The views of a scene show one set of named points, each view turned or mirrored, and shifted as a whole, with a little noise and some points left out.
In the rows, zero is written as 128.

Scene 1
View 1
(249): [ 71 138 166 130 135 116 134 102 105 138 141 191 164 187 129 106  48 136
  90 216 176 102  89]
(192): [119 123 122 165 138 120 140 121 155  82 118 186 117  96 130  98 105 108
  68  96 147 115  78]
(199): [116 142 145 154 154 146 122 109 135  62 141 173 141 157 107  92  86 109
  90 126 180 128  75]
(94): [112  85 145 181 119 120 148 160 119 126 124 202  73  71 136 112 108 113
  73 116 132 128  85]
(277): [129 135  75 145 157 110 147  94 193  95 119 165 132 119 167 114 113  92
  55 144 173  98  76]
(51): [139 171 111 106 179 137 141  71 197  29 158 106 189 193 131 119 148 123
 134 198 185  95 112]
(62): [ 97 116 145 122 163 128 109 123 156  69 144 155 160 180 113 109  66 163
 111 175 176 143  77]
(158): [ 72  92 110 111 168 115 145 154 132 157 193 158  59 187 145 157 103 150
  75 244 204 135  61]
(64): [117 141 164 159 116 116 162 112 138  85 125 186 139  91 117  97 139 117
 104 120 115  82 117]
(224): [ 64 171 179  88 133  82 160  87 166  73 138 172 205 152  98  92 108 186
 109 157 109  61 117]
(233): [125 118 127 144 149 133 138 123 158  79 140 156 124 133 133 116 119 125
 106 160 162 122  92]
(73): [152  99 119 199 125 149 136 119 118 135 111 172 130 115 183 131  98  66
 110 215 184 116 113]
(264): [154 167  96 149 155 133 153  77 188  46 128 144 149 125 142 106 159  79
  89 124 164  86 101]
(68): [ 59 148 157 109 135  88 153 101 143 127 139 192 161 158 124 104  78 157
  76 180 142  76  88]
(150): [139  69 111 172 157 151 115 155 138 107 140 149  99 141 160 140  92 114
 115 202 197 162  82]
(202): [156  60 119 167 168 170  99 165 142  79 153 118 114 163 149 144  99 125
 152 224 207 187  90]
(229): [ 88  67 153 138 141 108 117 161 146 120 127 169 139 137 137 127  58 180
 116 202 150 143  88]
(153): [ 66 162 146 103 145  94 154  91 148 113 146 185 158 169 119 104  88 150
  70 177 155  77  84]
View 2
(202): [155 141 103 140 133 102  66 130 139 169 157  33 102 160 150 114 121 210
  35 102 145 164 125]
(233): [119 129 116 124 127 113 103 142 118 143 131 119 144 105 164 142 131 162
 114 117 127 140 130]
(68): [113 126 182 150 148 109 108 102 135 156  84 177 129  67 158 193  92 139
 111 191  95 151 129]
(199): [ 99 121 162 153 126 117  86 145 100 146 109 122 145  93 184 143 115 162
 134 106 125 132 142]
(150): [153 117 105 161 137 113  87 138 131 146 143  59 117 129 145 121 118 215
  51 133 118 141 141]
(153): [ 98 122 176 132 151 123 107 104 126 156  87 172 133  71 169 175  88 130
 112 187  97 150 128]
(158): [137 102 114 137 165 145  82  93 170 145  88  63 139 110 133 124 115 168
  15 220  69 163 107]
(73): [169 108  84 184 147  80 105 136  77 148 138 101  90  83 161 135 125 209
  73 156 149 104 172]
(51): [ 86 151 111  35 140 125 105 115  98 181 158 147  97 121 193 128  87 108
 113 123 168 174 119]
(277): [107 105 106 124 131 151 145 149  99 115 157 150 134  87 164 130  97 188
 125 156 102 115 162]
(62): [105 146 186 134 129 122  74 119 146 171 124 114 123 127 165 156  85 166
  94 119 115 173 120]
(64): [134 130 123 152 119  76 114 154 109 137 102 173 161  64 159 190 162 146
 157 119 130 116 135]
(224): [100 161 187 104 132  90 114 108 140 174  98 222 134  75 165 221 106  99
 150 151 119 168 109]
(229): [155 146 166 176 132  95  95 118 175 162 125 115 119 124 123 191 108 205
  64 150  96 165 123]
View 3
(68): [126 133  44 122 165 113 139 151 122 152 117  74 104 110 135 112 143 128
 161 185 146 160 156]
(229): [128 128 100  95 180 152 150 149  69 113 109 104 113 161 101  93 164 169
 150 198 197 187 110]
(62): [149 152  92 126 154 176 160 135  85 128 120  95 123 153 140 111 170 142
 142 166 150 197 101]
(249): [124 134  55 127 146 120 197 148 106  96 105  62 110 113 135 113 143 129
 128 186 154 170 148]
(264): [154 155 152 144 167 162  99  71 133 158 135 128 105  96 137 185 168 108
 152  96  99 103 114]
(224): [158 135  37 122 138 149  92 159 161 182 150  84 152 138 139 116 126 104
 180 169 121 153 157]
(192): [121 151 102 101 187 158 121  77 127 158 110 140  69 118 145 159 174 177
 161 123 166 115 121]
(233): [145 153 129 118 165 160 126  99  95 128 113 115  96 131 122 142 166 142
 156 146 146 143 105]
(158): [135 168 122 138 172  99 162 128   0  98  72  55  32 119 106  96 172 134
 163 215 142 201  96]
(94): [118 148 105  69 185 137 120  79 104 120  81 140  33 139 109 144 159 209
 175 158 208 103 124]
(73): [122 121 175 107 175 124 171  88  86  50  96 117  98 107  85 154 153 142
 113 146 178  99 122]
(153): [132 143  54 137 165 117 139 142 119 155 121  70  99 101 147 121 150 116
 160 173 126 160 150]
(202): [159 158 191 123 154 192 174  97  24  56 101 114 110 170  95 123 183 150
 122 159 164 187  54]
View 4
(150): [130 146  89 131  67 119 121  91  91 113 149 182 145 217 153  71 171  63
 179 151 151 139  79]
(62): [ 57 109  96 116  75 116 163 105  64 147 124 181 115 179 107  87 116 111
 128 151 141 120  78]
(94): [ 81 155 121  96 126 124 108 138 176  81 129 134 160 228 147  92 199  51
 127 161 134  78  83]
(73): [146 189 112 137 119 139 114  73 120  95 151 219 156 203 180 114 169  75
 165 109 153 110  94]
(192): [ 85 110 151  87 135 140 110 117 117 102 115 129 139 211 136 129 168  73
 115 142 125  73  86]
(249): [ 34 166  93 105 120 132 157 103 115 142 125 244 142 141 105  93 133 137
 145 132 151 115  65]
(68): [ 39 135 111 110 165 124 151 122 131 139 106 199 142 136  84  97 134 145
 119 144 125 114  84]
(229): [ 68 138  84 144  91  86 160 133 130 134 130 196 152 214 124  54 127  94
 130 170 134 138  82]
(64): [ 79 148 122 122 160 128 142 120 138  87 115 122 119 175 139 138 162  98
  83 126 135  59 120]
(264): [143 100 147 114 155 156 117  73  53 105 116 111 105 163 134 164 158 104
 120 112 127  88 123]
(51): [139 100 100 151 122 135 164  60   2 139 120 140  78 121 104 132 118 149
 130 111 137 135 132]
(277): [140 101 161 102 163 148  97  89  87 122 115 158 150 186 124 127 157  96
 149 134 111 122  93]
(199): [ 63 119 123  90 102 147 136 100  78 117 123 158 113 177 130 132 148  94
 121 128 146  78  80]
(202): [142 144  60 156  22 105 145  79  52 117 158 177 118 220 159  62 157  61
 178 146 162 150  91]
(224): [ 31 120 111 137 176 107 189 127 109 139  95 153 107 123  79 122 101 167
  62 135 123  94 122]
(153): [ 47 127 112 101 162 134 147 112 110 141 104 189 135 129  78 104 137 148
 127 141 128 115  83]
(233): [109 124 109 122 112 124 136 100  90 112 124 143 123 185 128 106 158  93
 132 141 135 109 101]

Which points are out of place in each view (at most two, in the order of its rows)? Write none if all are in place.
view 1 => (199)
view 2 => (233)
view 3 => (62)
view 4 => none

Scene 2
View 1
(232): [117 122 128 104 151 113 134 147 115 116 122 162 133 143 158 183 159 155
 169 119 130 128 140]
(313): [116 134 170 123 157  84 166 108 135 151 145 123 130 103 129 126 130 143
 122 118  96 150 161]
(66): [ 91 124 151  82 138 139 122 135 123 151 149 110 110 141 122 140 149 129
 137 126 115 147 123]
(343): [114  97 122 111 139  95  85 148 137 151 128 144 146 132 140 114 138 147
 145 140  85 154 117]
(292): [149 128 151 108 141  94 126 110 138 150 174 133 169 119 152 118 143 172
 127 122  87 165 105]
(29): [116 116 162 104 141  94 123 137 134 150 140 125 139 136 136 128 145 160
 119 123  98 148 148]
(236): [131 138 148 103 152 103 134 110 127 141 161 140 155 107 142 133 139 161
 136 124 107 148 117]
(13): [130 113 105  89 154  92  64 149 103 106 123 197 181 106 157 153 154 191
 158 137 135 112 103]
(157): [132 119 115 108 154  90  93 123 124 135 147 165 168 101 148 121 137 163
 156 138  97 144  92]
(308): [109 136 132  83 159 108 123 127  99 113 141 171 140 117 147 161 175 159
 179 122 141 118 105]
(318): [129  94 115 127 141  87  99 155 146 145 122 153 152 146 156 132 137 150
 152 135  77 160 125]
(248): [140 125 171 111 151  65 137 123 126 130 140 153 168 118 151 141 153 190
 115 111 111 136 162]
(246): [127 115 106 112 162  78  88 136 114 118 122 190 168  93 149 134 140 169
 164 139 114 125 111]
(122): [147 114 123 100 139  96  69 127 133 147 160 153 191 101 146 110 124 183
 117 140  92 153  90]
(332): [103 142 188  61 125 155 128 118 128 168 182  74 125 134 110 139 133 155
  77 116 125 150 136]
(75): [107 131 159 105 148 107 161 113 132 149 162 121 114 138 138 123 167 129
 164 117  94 159 116]
(339): [109 128 141 112 153 109 143 128 131 140 135 133 125 121 136 151 129 138
 144 125 110 143 145]
(279): [ 96 120 154 106 156  84 125 120 122 148 141 139 129 103 121 101 149 139
 147 132  99 140 129]
(243): [135 119 131 131 163  62 129 121 130 128 132 174 163 101 154 125 144 163
 162 129  92 144 127]
(253): [110 150 171  82 153 110 158 100 108 130 170 135 128 120 137 136 185 153
 163 108 127 136 110]
(3): [156 112 140 122 139  81 101 130 149 154 151 140 185 111 148 122 111 182
  98 132  80 164 132]
(162): [145 124 162 114 139  88 133 108 148 162 180 122 164 126 148 103 145 165
 121 120  72 176 107]
(269): [105 131 126  94 160 106 103 118 110 138 146 154 143  89 127 124 137 145
 153 140 119 130 102]
(241): [108 127 106  78 146 141  78 130 116 141 156 143 144 107 129 134 127 142
 152 145 118 139  76]
(263): [101 103 107  95 149 101  67 143 120 142 131 157 147 109 132 107 141 146
 159 149 100 138  91]
(223): [139  97 137 105 124  98  87 149 148 155 148 132 164 158 157 118 152 169
 127 130  75 169 107]
(348): [143 109 134 121 147  70 113 135 134 131 136 167 169 126 162 130 156 176
 151 126  90 149 122]
View 2
(279): [ 87 135 105 139 118 127 102 170 110 159 157 153 196 177 110 127 143 156
  92 148 163 138  47]
(162): [124 158  84 128 147 138 110 150  61 156 165 152 159 147 109 132 161 186
  90 145 189 124  83]
(253): [ 74 144  96 151 122 123  90 189 117 135 161 168 150 157 128 185 147 187
  65 136 138 156  67]
(343): [113 122 144 139 132 105 100 143 102 144 160 155 197 158 111  94 167 147
  95 143 174 112  75]
(263): [ 97 123 147 142 142  84 100 150 111 140 145 155 206 181 111  98 139 139
  94 123 149 106  80]
(232): [ 80 119 141 146  97  90  69 156 141 100 168 157 177 137 109 144 200 172
  70 132 144 150  63]
(122): [121 154 117 125 162  90 101 127  74 142 145 125 168 167  85  93 153 158
  97 110 155 110 102]
(332): [113 107  87 174  86 126 144 164  83 185 163 136  76 156 143 132 160 168
  79 142 155 155  67]
(29): [110 132 116 142 110 129 100 155 105 154 168 141 157 152 106 118 180 160
  89 160 175 143  61]
(308): [ 68 134 133 145 122  83  71 171 141 107 153 159 175 160 113 159 161 170
  68 114 119 147  74]
(313): [ 94 137  69 131  93 145 100 164  95 158 168 145 175 155  97 133 174 182
  90 155 174 156  30]
(292): [116 157  90 127 146 123  99 147  71 142 160 145 159 149 100 134 166 185
  86 131 172 125  87]
(269): [ 81 126 108 142 124  90  99 159 109 139 145 149 192 182 105 125 141 158
  86 111 133 131  61]
(66): [ 96  98 120 167  94 111 121 169 110 154 163 168 147 154 147 133 163 160
  77 143 158 137  61]
(243): [ 92 159 106 114 135 115  69 149 108 122 159 148 220 157  75 128 171 176
  90 134 163 132  62]
(248): [102 169 103 120 118 129  70 150 111 135 168 116 153 148  68 132 188 174
  88 153 161 164  67]
(246): [ 88 147 135 121 140  80  67 141 123 112 145 137 215 171  75 108 162 155
  90 111 137 127  75]
(236): [ 96 142  86 135 123 112  97 153  91 137 156 145 163 155 100 136 165 182
  83 122 153 139  68]
(348): [105 162 128 118 146 110  70 143 105 120 162 144 195 147  83 123 180 170
  89 139 169 128  82]
(223): [136 141 145 137 149 112 100 138  84 141 167 152 160 140 114 107 181 159
  90 150 189 111 103]
(75): [ 91 126  98 147 113 136 107 180 100 145 169 186 180 147 141 161 160 184
  77 151 176 134  57]
(13): [ 87 149 163 128 148  59  58 139 137 102 144 125 184 168  75 114 166 147
  83 102 115 131  96]
(157): [ 97 155 120 123 155  93  81 146  99 124 148 144 201 169  87 120 153 165
  89 115 149 117  84]
(318): [120 127 145 129 130 107  86 134 103 126 167 158 208 141 103  99 193 160
  94 146 186 112  76]
(3): [130 156  98 116 137 116  99 122  70 148 159 117 165 152  74  89 186 170
 101 134 179 125  82]
View 3
(157): [125 136 157 113 103 103 202  94 144 170 104 103 131 130 139 136 147 130
 101 100 170 148 149]
(248): [134 150 203 131 119  99 204 107  99 133 115 116 109 113 130 165 101 119
  90 133 167 137  99]
(243): [118 129 164 107 116 109 203  98 126 146  95 103 103 122 138 153 135 149
  99 113 178 127 124]
(3): [142 150 152 141 104  75 195 131 138 141  97  90 130 104 138 136 125  88
  78 134 177 126 114]
(122): [141 151 145 133  92  77 202 107 152 169 104  98 151 123 138 126 144  89
  86 111 166 154 144]
(292): [130 150 160 128 113 114 212 141 129 140 127  94 116 116 126 122 136 101
  76 124 171 155 125]
(263): [142 127 162 113 101 112 154  91 160 173  98 104 150 129 133 115 160 128
 132  94 160 158 149]
(269): [124 132 187 123 103 140 189  99 152 169  95 101 135 124 138 133 146 126
 136 111 155 171 142]
(253): [116 144 218 117 125 178 207 124 108 151 145 116 107 126 114 132 134 140
 116 116 149 194 126]
(241): [132 144 182 130 100 141 170 116 169 202 112  92 165 123 139 109 160 116
 126 100 153 174 158]
(236): [122 145 188 131 116 135 209 131 132 154 114  96 122 114 134 137 132 116
 101 127 163 159 122]
(246): [126 135 176 111 103  96 191  72 144 186  89 109 137 130 147 154 138 148
 114  95 170 132 145]
(279): [135 119 179 118 113 143 173 110 136 125  95 107 113 120 122 127 143 125
 140 122 159 170 117]
(318): [144 133 161 115 124  96 140 120 136 154 111  96 130 116 131 121 145 142
  95 104 182 109 121]
(66): [142 141 211 134 124 167 137 146 136 156 131  99 141 109 118 106 140 118
 131 122 150 175 114]
(162): [135 144 148 127 116 118 206 152 128 117 130  92 109 112 118 111 141  95
  74 131 174 162 118]
(232): [124 149 229 117 134 143 155 110 114 190 131 108 133 119 135 148 125 170
 112 102 166 126 119]
(339): [125 136 207 133 126 155 163 136 132 152 104  92 122 105 134 133 131 137
 126 127 166 141 107]
(29): [147 140 192 134 120 122 157 131 120 130 118 105 125 109 122 128 123 109
 109 129 163 148 102]
(75): [125 131 187 112 132 174 172 149 121 127 136  97 103 115 114 110 147 141
 111 121 166 168 115]
(13): [132 152 195 114  99  83 190  58 136 214 108 122 158 138 147 160 128 143
 108  84 158 142 157]
View 4
(348): [139 143 143 118 110 124  94 185 165 114 101 136 157 120 143 158 135 110
 106 119 150 103 160]
(13): [148 164 136 131 128 107 124 186 180 129 142 124 174  97 146 199 134  97
  98  54 166 138 147]
(248): [154 111 129 105 134 112 103 164 145 129  86 161 167 117 163 153 143  95
 128 128 138  98 129]
(246): [143 154 143 131 111 116 110 186 188 123 127 149 166 122 151 191 146 105
  93  76 151 135 168]
(223): [119 139 140 132  92 134 132 190 150 111 119 115 153 101 129 118 118 106
 115 151 172  98 168]
(263): [130 157 146 153  90 123 147 194 177 113 161 152 148 107 135 168 154 111
 102 114 161 143 191]
(343): [121 137 142 137  82 130 136 186 161 118 137 142 146 114 139 141 146 108
  94 139 158 127 179]
(162): [139 123 143 140 108 149 119 187 154  98  91 166 163 122 134 118 126 118
 158 166 154  84 174]
(279): [148 128 143 142 106 123 131 179 152 109 133 190 142 121 152 159 182 116
 120 152 131 125 174]
(313): [148  96 132 128 113 147 115 166 137 112  92 204 157 136 164 143 170 112
 125 167 119 116 150]
(243): [147 140 146 122 109 127  85 184 174 114  98 163 159 137 150 173 151 115
 104 116 136 111 171]
(241): [134 148 136 175 106 161 168 192 162 102 163 160 174 100 134 170 146 121
 120 105 167 155 170]
(339): [137 111 127 140 107 161 126 171 133 111 117 178 159 121 159 157 170 116
  98 146 132 140 141]
(29): [135 112 131 125 106 131 133 171 134 120 115 161 150 110 152 132 154 103
 115 159 144 116 147]
(122): [131 143 142 140 104 128 147 188 191 122 119 150 178 116 132 143 106 103
 143 103 174 108 183]
(253): [175 137 136 158 150 149 110 180 116  82 123 176 161  93 147 177 186 132
 148 148 134 117 131]
(269): [150 141 140 156 113 140 141 184 166 107 143 183 164 116 147 181 166 119
 121 108 144 144 169]
(3): [125 113 136 117  96 134 133 176 177 133  89 158 174 132 146 119 103  94
 129 127 160  97 169]
(332): [141  88 114 160 125 165 200 161  98 109 133 190 173  82 150 111 152 108
 167 186 154 128 121]
(232): [143 133 124 133 126 153 103 174 122 110 123 133 162 100 158 185 169 117
  73 114 141 146 115]
(308): [164 154 132 153 144 138 112 184 136  97 140 150 168  91 150 205 176 123
 109 100 145 144 130]
(292): [140 130 139 139 115 147 114 185 153 103  97 155 170 117 138 138 129 116
 143 143 156  94 160]
(157): [143 156 147 141 110 128 114 192 184 111 122 154 166 119 138 173 137 113
 121 100 156 117 180]
(236): [148 123 134 145 124 151 124 177 150 105 107 178 175 119 147 156 146 118
 138 131 145 117 151]
(318): [115 138 139 125  81 140 112 186 159 119 119 127 147 122 141 142 139 110
  75 134 156 122 169]
(75): [148 129 140 156 113 166 110 183 117  81 120 171 146 111 141 152 181 137
 122 180 136 118 155]
View 5
(157): [157 104 158 140 168 159 116 108 143 103 131 134 153 114 106  98 141 134
 145 162 112 113  98]
(263): [142 114 173 139 166 127 154 120 129 100 145 147 174 120  95  98 157 136
 147 184 106 130 104]
(241): [152  92 191 138 136 126 152 115 126 142 146 149 183 109  83 100 147 113
 145 181 112 132 124]
(3): [141 123 158 126 145 188  95 127 167  98 134  97 163 148 109 122 149 127
 117 144  64 109 128]
(348): [152 126 152 133 165 177 105 111 156 101 132 142 129 132 128 122 144 140
 135 154  92 128  91]
(223): [132 134 187 126 150 161 107 122 133 106 141 134 149 139 104 132 151 156
 130 147  54 153 118]
(122): [150 103 184 137 159 167 104 120 138  94 131 103 169 122  81 101 141 134
 131 153  85 111 123]
(75): [132 147 139 130 115 124 128 111 139 180 137 174 153 139 148 116 143 139
 152 132  87 129 104]
(308): [176 121 177 139 149 143 144 111 140 154 122 178 120 104 128 110 134 104
 143 172 142 126  82]
(66): [137 150 182 126 106 117 161 134 136 175 145 163 167 138 126 123 152 113
 134 159  89 141 121]
(343): [131 132 166 129 155 143 139 123 143 101 149 143 166 140 110 118 162 143
 137 172  79 141 109]
(318): [132 125 155 128 161 162 125 116 158  96 158 153 156 141 123 134 164 143
 136 176  73 153 105]
(292): [144 122 158 134 132 167  90 113 145 139 128 124 156 134 114 112 134 138
 136 122  75 114 119]
(313): [136 157 118 124 113 153 129 129 175 158 133 134 161 158 159 116 150 111
 129 134  88  94 109]
(13): [182 100 196 139 186 172 136 118 145  88 124 142 124  99  96 110 140 105
 130 195 139 124  86]
(243): [152 121 123 135 165 171 112 107 166 106 134 145 141 129 139 108 147 132
 145 157 106 108  86]
(332): [136 167 207 118  71 125 145 155 138 201 127 121 176 155 113 124 137  92
 106 125  68 117 153]
(246): [165 102 156 139 180 167 132 111 155  91 135 143 145 112 114 103 149 117
 141 186 130 115  86]
(248): [159 154 156 126 144 187 108 133 171 124 114 123 117 147 147 126 136 109
 113 137  96  98  96]
(339): [142 136 143 126 121 147 145 123 167 157 145 158 158 144 145 125 157 104
 131 165  99 124 111]
(279): [129 156 137 132 139 119 151 128 146 133 134 147 168 143 136 100 155 137
 144 153  96 109  99]
(29): [135 159 163 122 130 152 134 138 155 136 134 135 150 152 135 127 152 123
 120 148  76 125 112]
(232): [166 128 169 127 142 162 144 117 162 150 142 185 116 124 145 143 150  96
 130 185 121 149  89]
(253): [161 148 162 136 115 129 129 114 134 193 113 171 127 118 142 103 122 117
 147 127 119 109  93]
View 6
(3): [158 181  96 142 142 122 172 182  96 163 142 112 147 182 166 171 154 153
 212  82 161 120 134]
(318): [141 191  98 119 164 131 145 157 112 162 138 138 126 143 184 126 157 173
 167  75 146 116 151]
(232): [145 191  77 126 122 162 117 154 113 140 143 163 133 112 183 113 101 157
 145 129 147 124 141]
(343): [149 169  99 124 179 123 142 167 123 168 134 139 138 136 171 128 164 158
 170  86 158 114 146]
(339): [135 174 107 133 133 144 128 174 113 159 156 143 151 144 159 130 130 164
 144 142 162 111 129]
(313): [128 166 130 152 114 145 154 176 104 153 155 127 168 168 135 152 150 168
 144 148 159 115 126]
(243): [148 170  94 144 120 171 146 165 103 123 129 144 152 153 186 159 152 164
 141  77 148 129 142]
(246): [165 161  65 130 151 166 126 180 113 133 113 158 153 144 212 151 141 142
 156  67 167 124 138]
(292): [163 156  99 156 127 132 147 162 104 153 176 112 141 146 153 175 158 155
 191  94 157 132 132]
(253): [161 131  99 166 106 157 114 150 125 132 177 140 153  96 140 151 133 145
 137 148 156 138 126]
(263): [165 139  80 122 201 131 120 184 134 167 123 153 151 129 193 133 164 140
 164  78 177 113 139]
(308): [167 148  66 142 125 169  99 163 123 127 146 165 147  95 185 135 115 137
 139 120 162 133 132]
(241): [176 135  71 124 182 130  93 186 131 177 166 146 144 116 187 140 137 137
 175 106 191 114 123]
(332): [155 147 110 154 140  94 140 180 125 190 185 112 157 122  99 139 121 131
 211 200 169 114 118]
(223): [157 178  93 136 165 108 155 146 117 167 154 119 120 126 161 139 161 156
 206  78 143 127 153]
(162): [155 154 118 160 132 120 155 156 107 159 185 102 139 148 138 177 174 164
 190  96 153 129 136]
(269): [164 132  86 137 154 152 113 188 124 153 145 151 161 134 178 149 145 140
 148 113 182 118 123]
(157): [172 148  76 141 152 153 128 173 113 143 140 141 148 140 195 164 158 148
 168  66 167 127 135]
(29): [140 174 111 141 139 125 158 166 114 158 139 131 149 139 141 135 145 154
 174 131 148 118 141]
(348): [154 176  87 142 132 151 151 157 105 135 134 137 137 141 182 153 153 158
 170  70 144 131 148]
(13): [186 161  36 130 150 161 123 176 116 129 103 165 146 119 220 143 117 118
 181  69 163 132 140]
(122): [181 151  72 142 165 123 145 182 109 163 146 123 146 152 185 175 159 135
 213  63 174 124 132]
(248): [150 181  93 158  99 150 172 166  98 127 122 131 160 153 154 161 130 143
 180 119 140 132 140]
(279): [145 137 116 145 153 142 138 177 125 150 136 141 166 137 150 143 168 153
 137 122 163 115 135]
(66): [145 153 107 132 159 119 118 167 131 177 170 140 143 108 140 114 133 151
 160 160 164 110 133]
(236): [158 154  96 149 123 144 133 174 107 151 167 127 151 145 158 163 140 151
 169 118 167 124 125]

Which points are out of place in each view (at most two, in the order of its rows)? Write none if all are in place.
view 1 => (157)
view 2 => none
view 3 => none
view 4 => (292)
view 5 => (279)
view 6 => (243), (263)
